Each scene shows the same named points in several views. A view is turned or mirrored, and shifted as a whole, has a little noise and may leave points out.

Scene 1
View 1
J989: [  2   3  -3   0  -8   3  -7   2   4   4   8  -7  18  -1  -7  -5   0   9
   7   0   0   3   4  -7  -5   9  -5   9  -5  -4   9   3  -1 -10  -6]
J459: [ -1   9  -4   0  -9  -2  -4   3   2   9   9 -10   7   6   7  12  -2   7
   8  -5   2   7   8  -2   0   3   5   6   2 -16   8  -2  -6  -7  -1]
J740: [  9   5   0  12  -5  -4   4   8  11  -3  -5   4  14  -7  -8  -1  -1  -5
   3   3  -8  -1   2  -3  14   9 -13   0   2   5   1   0 -10  -6 -10]
J698: [  0   3  -4  -2  -6   4  -7   3   3   5   8  -7  16  -1  -5  -3   0  11
   8  -2   0   4   4  -8  -7  10  -3  11  -5  -6  10   3   0 -11  -7]
J257: [  8   5   1   8  -7   2   1   5  11  -2  -1   0  13  -2  -9   1  -4  -5
   8  -2  -5   1   7  -3   7  10  -9   4   1   3   5   4 -10  -7  -8]
J726: [ 11   8   3  18  -5  -6  10   9  15  -7 -12   5   9  -5  -9   4  -4 -14
   3   3 -12  -2   3   0  22   6 -13  -3   6   6  -1  -1 -16  -5 -11]
J745: [  9   4   1   0  -6   7  -3   2  10   0   5  -5  13   3 -12  -4  -4   1
  14  -6  -1   1   9  -6  -6  12  -6  12  -2   0  10  10  -3 -10  -9]
J900: [ 12   5   4  13  -4   2   5   7  13  -7  -7   6  15  -5 -15  -6  -3  -7
   7   0 -11  -4   4  -3  10  13 -16   3   0  11   3   6 -11  -8 -12]
J506: [ -4   9  -5  -3 -11  -4  -6   4   1  13  11 -13   4   9  11  16  -2   7
   8  -8   4   8  10  -1  -1   2  11   6   4 -21  11  -1  -7  -5  -1]
J39: [ 17  12  10  12 -11   5   8   5  20  -8  -9   2  -1   5 -13   7 -12 -21
  19 -12 -11  -3  19   1   7  14  -5   8   8   7   6  17 -14  -7 -11]
J580: [ -2   2  -9  -7  -8   4 -12   0   0   9  16 -12  20   2   1  -4   2  19
   8  -1   4   6   5  -9 -12   9   1  12  -8 -12  12   0   3 -12  -4]
J806: [ 10   3  -2  20  -1  -7   8  10  11  -8 -12  10  24 -17 -11 -10   3  -5
  -4  13 -12  -3  -7  -4  24   9 -24  -5  -1   9  -3  -8 -14  -6 -13]
View 2
J989: [  3  -8   4   2   4   7 -11  -2  16 -12  -4   9   2  -2   3   1  -5  -3
  -3   3  -3   4  -7  -7  -6   9 -12   2  17   8   3   4  -3 -17  -7]
J506: [ -2 -10   9  -1   8  -2  -8   8   8 -13   1  18   3   9   7  -5  -8 -10
  -5  10 -12   3 -12 -25 -12  17  -6  -1  18  -6   3   1  18   1  -8]
J726: [  2  -1   7  -8  -1  -5 -12   4   9  -9  11   5   0   1   0 -19   5   5
   3 -13  -5 -14  -4  16   7  11   3 -14 -12   1 -16   9  -8   3  -6]
J39: [  9  -7   7  -2  -1  -8 -18   5   7  -7  -1  -5 -12   4   1 -14  19  -8
   9  -7   6 -14   0   9 -21  13  -4 -18   1   4 -21  10  -6   5 -21]
J745: [  6  -9   2   2   3   9 -12  -2  16 -10  -8   7  -4  -1   3   0   2  -8
  -1   4   0   4  -5  -7 -15   9 -14   0  19  11   1   5  -3 -18 -11]
J257: [  4  -5   5  -2   0   1 -12   2  12 -10   1   7   0   1   2 -10   4   0
   2  -5  -1  -6  -6   5  -3   9  -5  -7   5   6  -7   6  -6  -7 -10]
J900: [  6  -3   4  -5  -1   2 -14  -2  13  -9   2   1  -2  -2   0 -11   8   4
   4 -11   1  -9  -2  17   1   7  -5  -9  -3   9 -11  12 -16 -11 -10]
J459: [  0  -8   7  -1   7   0 -10   7  10 -13   2  15   3   7   5  -5  -7  -8
  -4   6 -10   1 -10 -19 -10  14  -6  -2  13  -4   1   1  11  -3  -7]
J698: [  2  -8   6   0   4   8  -9  -2  15 -10  -4  10   1  -1   4  -1  -6  -4
  -4   4  -4   3  -6  -8  -6   8 -11   2  17   7   3   3  -2 -17  -7]
J806: [  2  -1   6  -6  -1   4 -10  -1  14 -10  11   9   5  -4  -1 -13  -1  13
   0 -15  -6  -8  -6  18  19   6   0  -6 -11   5  -5  10 -15 -10   0]
J580: [  2  -9   2   3   4  11  -9  -5  19 -10  -4  12   2  -3   4   5  -8  -3
  -5   4  -5   9  -7 -11  -2   7 -14   8  21  10  10   2  -3 -24  -5]
J740: [  2  -2   6  -4  -1   0 -11   1  13 -11   6   7   0   0   0 -13   4   5
   2 -10  -4  -9  -6  13   7   9  -2  -8  -5   4  -8   8 -10  -6  -4]
View 3
J257: [-5 -2 12 -6  4  0 -5 -1 -2 -2 -3  9 13  6  4  1 -1 -9 -6  8  0  5  1 12
  7  7  1  9  6 -4  8  7  8  5 -7]
J506: [ -7  12   2 -11   7  -4 -13  -3  -4  11   2  -1  13  17 -15  -4   1  -6
  12  -3  13   0   2  26   9   0  -3  -4   6  13  11  16  24   9  10]
J580: [-6 11 -7 -2  1 -9 -5  3 -8 13 -1 -6 12 13 -4  1 10 -2  8 -9  0  9  4 18
 -2 13  6  8  1 16 -6 10 10  1  8]
J745: [ -6   1  -2  -1   7  -4  -7   4  -7   9   3   5  10  14   2  -5   4 -11
   2  -8  -4   7   5  12   4  14   2  12  -2   8   2   5  10  -2   2]
J726: [ -1  -6  25  -9   4   2  -7  -4   3 -11  -8  14  16  -4   5   4  -6  -9
 -12  22   4   6  -5  11  10  -1  -1   8  14 -15  14  10   6  10 -14]
J39: [ -6 -14  17  -8  14   8 -10   2   1  -4   5  24  10   9   8 -11 -10 -19
 -13   9  -2   0   1   9  17   7  -4  11   2 -13  28   2  18   5 -13]
J740: [ -1  -5  18  -8   2   0  -4  -2  -1  -8  -8  10  15  -2   6   6  -1  -8
 -10  16   0   7  -3   9   3   4   1  10  12  -9   6  10   4   7 -10]
J806: [  1   0  21  -7  -5  -5   0  -3   1 -12 -15   5  18  -6   7  16   3  -3
 -11  20   1   8  -5   9   0   4   3  12  16 -12  -1  13  -2   7 -14]
J698: [-4  5 -1 -3  3 -6 -5  1 -7  8 -2  0 13 10 -2  1  6 -6  4 -3  0  7  4 14
  1 13  4 10  3  9 -2  9  8  0  3]
J989: [-4  3 -1 -1  1 -6 -1  2 -7  7 -3 -1 14  6  4  4  8 -5 -1 -2 -5  9  4 10
 -3 16  7 13  1  6 -7  6  4 -2  0]
J900: [  0  -7  16  -5   3   2  -4   1  -1  -9  -5  14  13   0  11   2  -2 -10
 -13  13  -5   7  -1   7   6   9   1  14   6  -9   8   4   3   3 -13]
View 4
J726: [ -1   8  -9   4  -5 -16  -2  -4 -11 -28  15   8   4 -27  10   5 -21   8
  -3  -5  10   4  -9  -8   5   4  -3   2  -1   9   8  -5 -12  -8  14]
J989: [ 2 -8 -6  4 -2 -1 13 -2  8 -1  2  0 -4  5  9  1 -7  3 -9 -3  0 -2 -1  2
  4  7  5 -9  9 -2  1  0  1  5  7]
J900: [  3   6 -11   5  -6  -8   3  -5  -7 -20  10   1  -2 -20   7  -6 -13  11
  -1  -3   9   3  -9  -6  -1   6   2   0   1   1  11  -9  -6   3  13]
J257: [  1   0  -7   2  -4  -7   7  -3  -2 -15   8   3   1 -11  10  -1 -11   4
  -6  -4   6   1  -6  -2   5   4   1  -3   2   4   7  -4  -4   2  10]
J806: [ -2  11 -11   8  -2 -10   5  -2  -9 -17  15   5  -4 -21   5   9 -21  17
   4  -3   8   3  -6  -8  -5  13   0  -5  11   5   4 -10 -20 -10  12]
J740: [  1   5  -9   5  -3 -10   3  -4  -6 -18  12   4   0 -18   9   4 -16   9
  -1  -4   9   2  -6  -6   1   8   0  -3   3   5   7  -6 -10  -4  13]
J506: [ -4 -15   0  -5   4 -10  14  -3  10  -5   6  10   7  13  16  13 -11 -10
 -26  -7  -4  -1   1   6  21   0  -1  -9   4   9  -7  12   2  -6   3]
J459: [ -1  -7  -2  -2   3 -10   9  -3   4 -10   7   9   6   1  15   8 -13  -4
 -18  -6   0   1  -2   2  16   3   1  -7   3   8   1   6   0  -4   5]
J698: [  0  -8  -5   4   1   0  14  -2   9   0   3   2  -3   7   9   3  -7   2
 -11  -3   0  -3  -2   3   4   7   5  -9  11  -1   1   0   0   3   5]
J745: [  3 -10  -5   2  -3  -1  13  -3   9  -2   1   0  -4   7   9  -8  -3  -1
 -12  -2   0  -4  -3   3   6   3   5  -7   5  -1   5   1   7  11   5]
J580: [  0 -13  -5   4   2   1  20   0  14   7   1   0  -4  17  10   6  -6   0
 -13  -3  -5  -3   2   5   4   9   6 -14  15  -1  -4   3   0   2   2]
J39: [  3  -2  -7  -3  -8 -12  -4  -9  -7 -30   9   6  10 -24  13 -14  -5  -2
 -11  -7  11   4 -11  -4  13  -6   1   6 -15   8  17  -2   7   9  14]
View 5
J806: [ -1  24   5   6   3  -4   5  11  -2   8  11 -19  13   1  -8  -5  -2 -10
 -11  -6   5  -5  -5   6   3  -5   8   6   3 -13  15  16   1   4  13]
J745: [-11  -4 -17  13   0   2   2  -4   2   7 -14 -10   0  10  -4   1 -18  -6
  12  -4   3  -5   3 -13   0  -5   4  -1   0   8   3  -7   4  -2  -1]
J459: [-19   1 -10   1   3  10  10  -8   2  20 -11  -4   2   3   3  11 -10   1
  14  -4  -3 -19 -10 -13   1  -4   1  -8  -2  -3   2  -2   8  -2  13]
J39: [-15  15  -9  -8   0 -15   9  -7   4  19  11  -7   2  -3  -3 -26 -14 -13
   4 -28   1  -6  -4   0   0 -11   8  -1   9  28 -24  13  25   6   5]
J900: [ -5  18  -3   7   1  -9   4   5   1   7   7 -17   8   4  -8 -15 -10 -12
  -5 -12   6  -1   1   2   1  -8   8   5   5   6   2  11   7   3   6]
J698: [-11   0 -12  12   3   6   4  -2  -1   9 -13 -10   3   9  -2   6 -13  -4
  10  -1   3  -8  -1 -10  -1  -5   2   0  -2  -2   9  -5   3  -2   2]
J740: [ -7  19   0   4   4  -5   6   5  -2  11   7 -15   9   1  -5  -8  -6  -9
  -5 -12   4  -5  -4   2   2  -5   7   2   4  -3   4  12   7   3   9]
J580: [-12  -6 -15  15   4  11   3  -3   0   9 -20  -9   0  12  -2  14 -16   0
  13   5   2 -10   0 -15   0  -2   2  -2  -3  -7  13 -12  -2  -3   3]
J506: [-23  -3 -11  -2   4  13  10 -11   3  24 -14  -2  -1   3   5  14 -13   2
  16  -6  -4 -21 -12 -16   3  -4   0 -11  -4  -2  -1  -5   9  -4  13]
View 6
J726: [  3  10  -8  -2   8 -10  -1   2   0   9  -9  -7  13   3  13 -15  10  12
  -1  -6   8  -6   2  10   1  -3   5   1  -9   9   4  -4  -1   8  15]
J257: [ 6  3 -1 -3  5  0 -3 -5 -2  3 -2 -1  9  1  5 -7  8  8  5 -5 10 -1 -4  0
 -5  1  3 10 -8  4  7 -3 -7  2  3]
J698: [ 15 -15   6 -11  -2   3   5 -10  -9  -8   3  10   6   0  -2  -5   4   1
   1  -8   5   5  -5 -13 -10   0   2  14 -11   2  -1  -1 -15  -6 -10]
J506: [ 16   4   8 -10   0   4  -5  12 -14  -2   1  13   6  -1   4   7   2  -7
  14 -16   5   9  -5  -6  -7  -3  15  -7 -10   6   5 -10 -10   6  -3]
J806: [  6  -5  -3  -5   1 -14   9  -9  -1   5  -7  -5  14   5   9 -22   8  14
 -10  -6   5  -6   5   5   3  -4   2   8 -13  12  -4  -2  -4   6   9]
J580: [ 16 -14  12 -10  -5   8   0  -7 -11 -11   8  14   3  -1  -3   3   3  -5
   7 -12   4   9  -7 -20 -11   0   5  12 -12   1   3  -3 -18  -5 -16]
J39: [ -3  22  -8   3  14   9 -17   0   3  12  -6  -9   6  -1   8  -3  14  10
  17   0  18  -6  -9   8  -7   5   0  11  -2  -2  19  -2  -2   8  15]
J745: [ 10  -4   5  -6   3  13  -7  -9  -4  -4   4   7   2  -3  -2   2   6   4
  11  -5  12   4  -9 -14 -13   4   0  18  -8  -5   9  -1 -16  -4  -7]
J459: [ 14   1   7 -11   2   5  -4   7 -13  -3   3  13   5  -3   4   8   2  -6
  14 -15   5   7  -6  -8  -8  -3  12  -3  -9   4   7  -9 -11   5  -5]
J989: [ 12  -7   6  -9  -2   4  -1  -8  -7  -6   2   8   5  -1  -1  -3   3   1
   6  -7   9   5  -6 -11 -10   0   2  15 -11   1   5  -3 -15  -2  -7]
J740: [  3   2  -3  -3   5  -6   1  -3  -1   5  -6  -4  10   4   8 -15   9  11
  -1  -4   7  -6   0   4  -1  -2   3   8 -10   8   1  -3  -5   6   7]

In a view up to two points have been moved. Name them for each view, in the order of its rows, or write none.
view 1: J745, J806
view 2: J580
view 3: J989
view 4: J459
view 5: J39
view 6: J698, J506
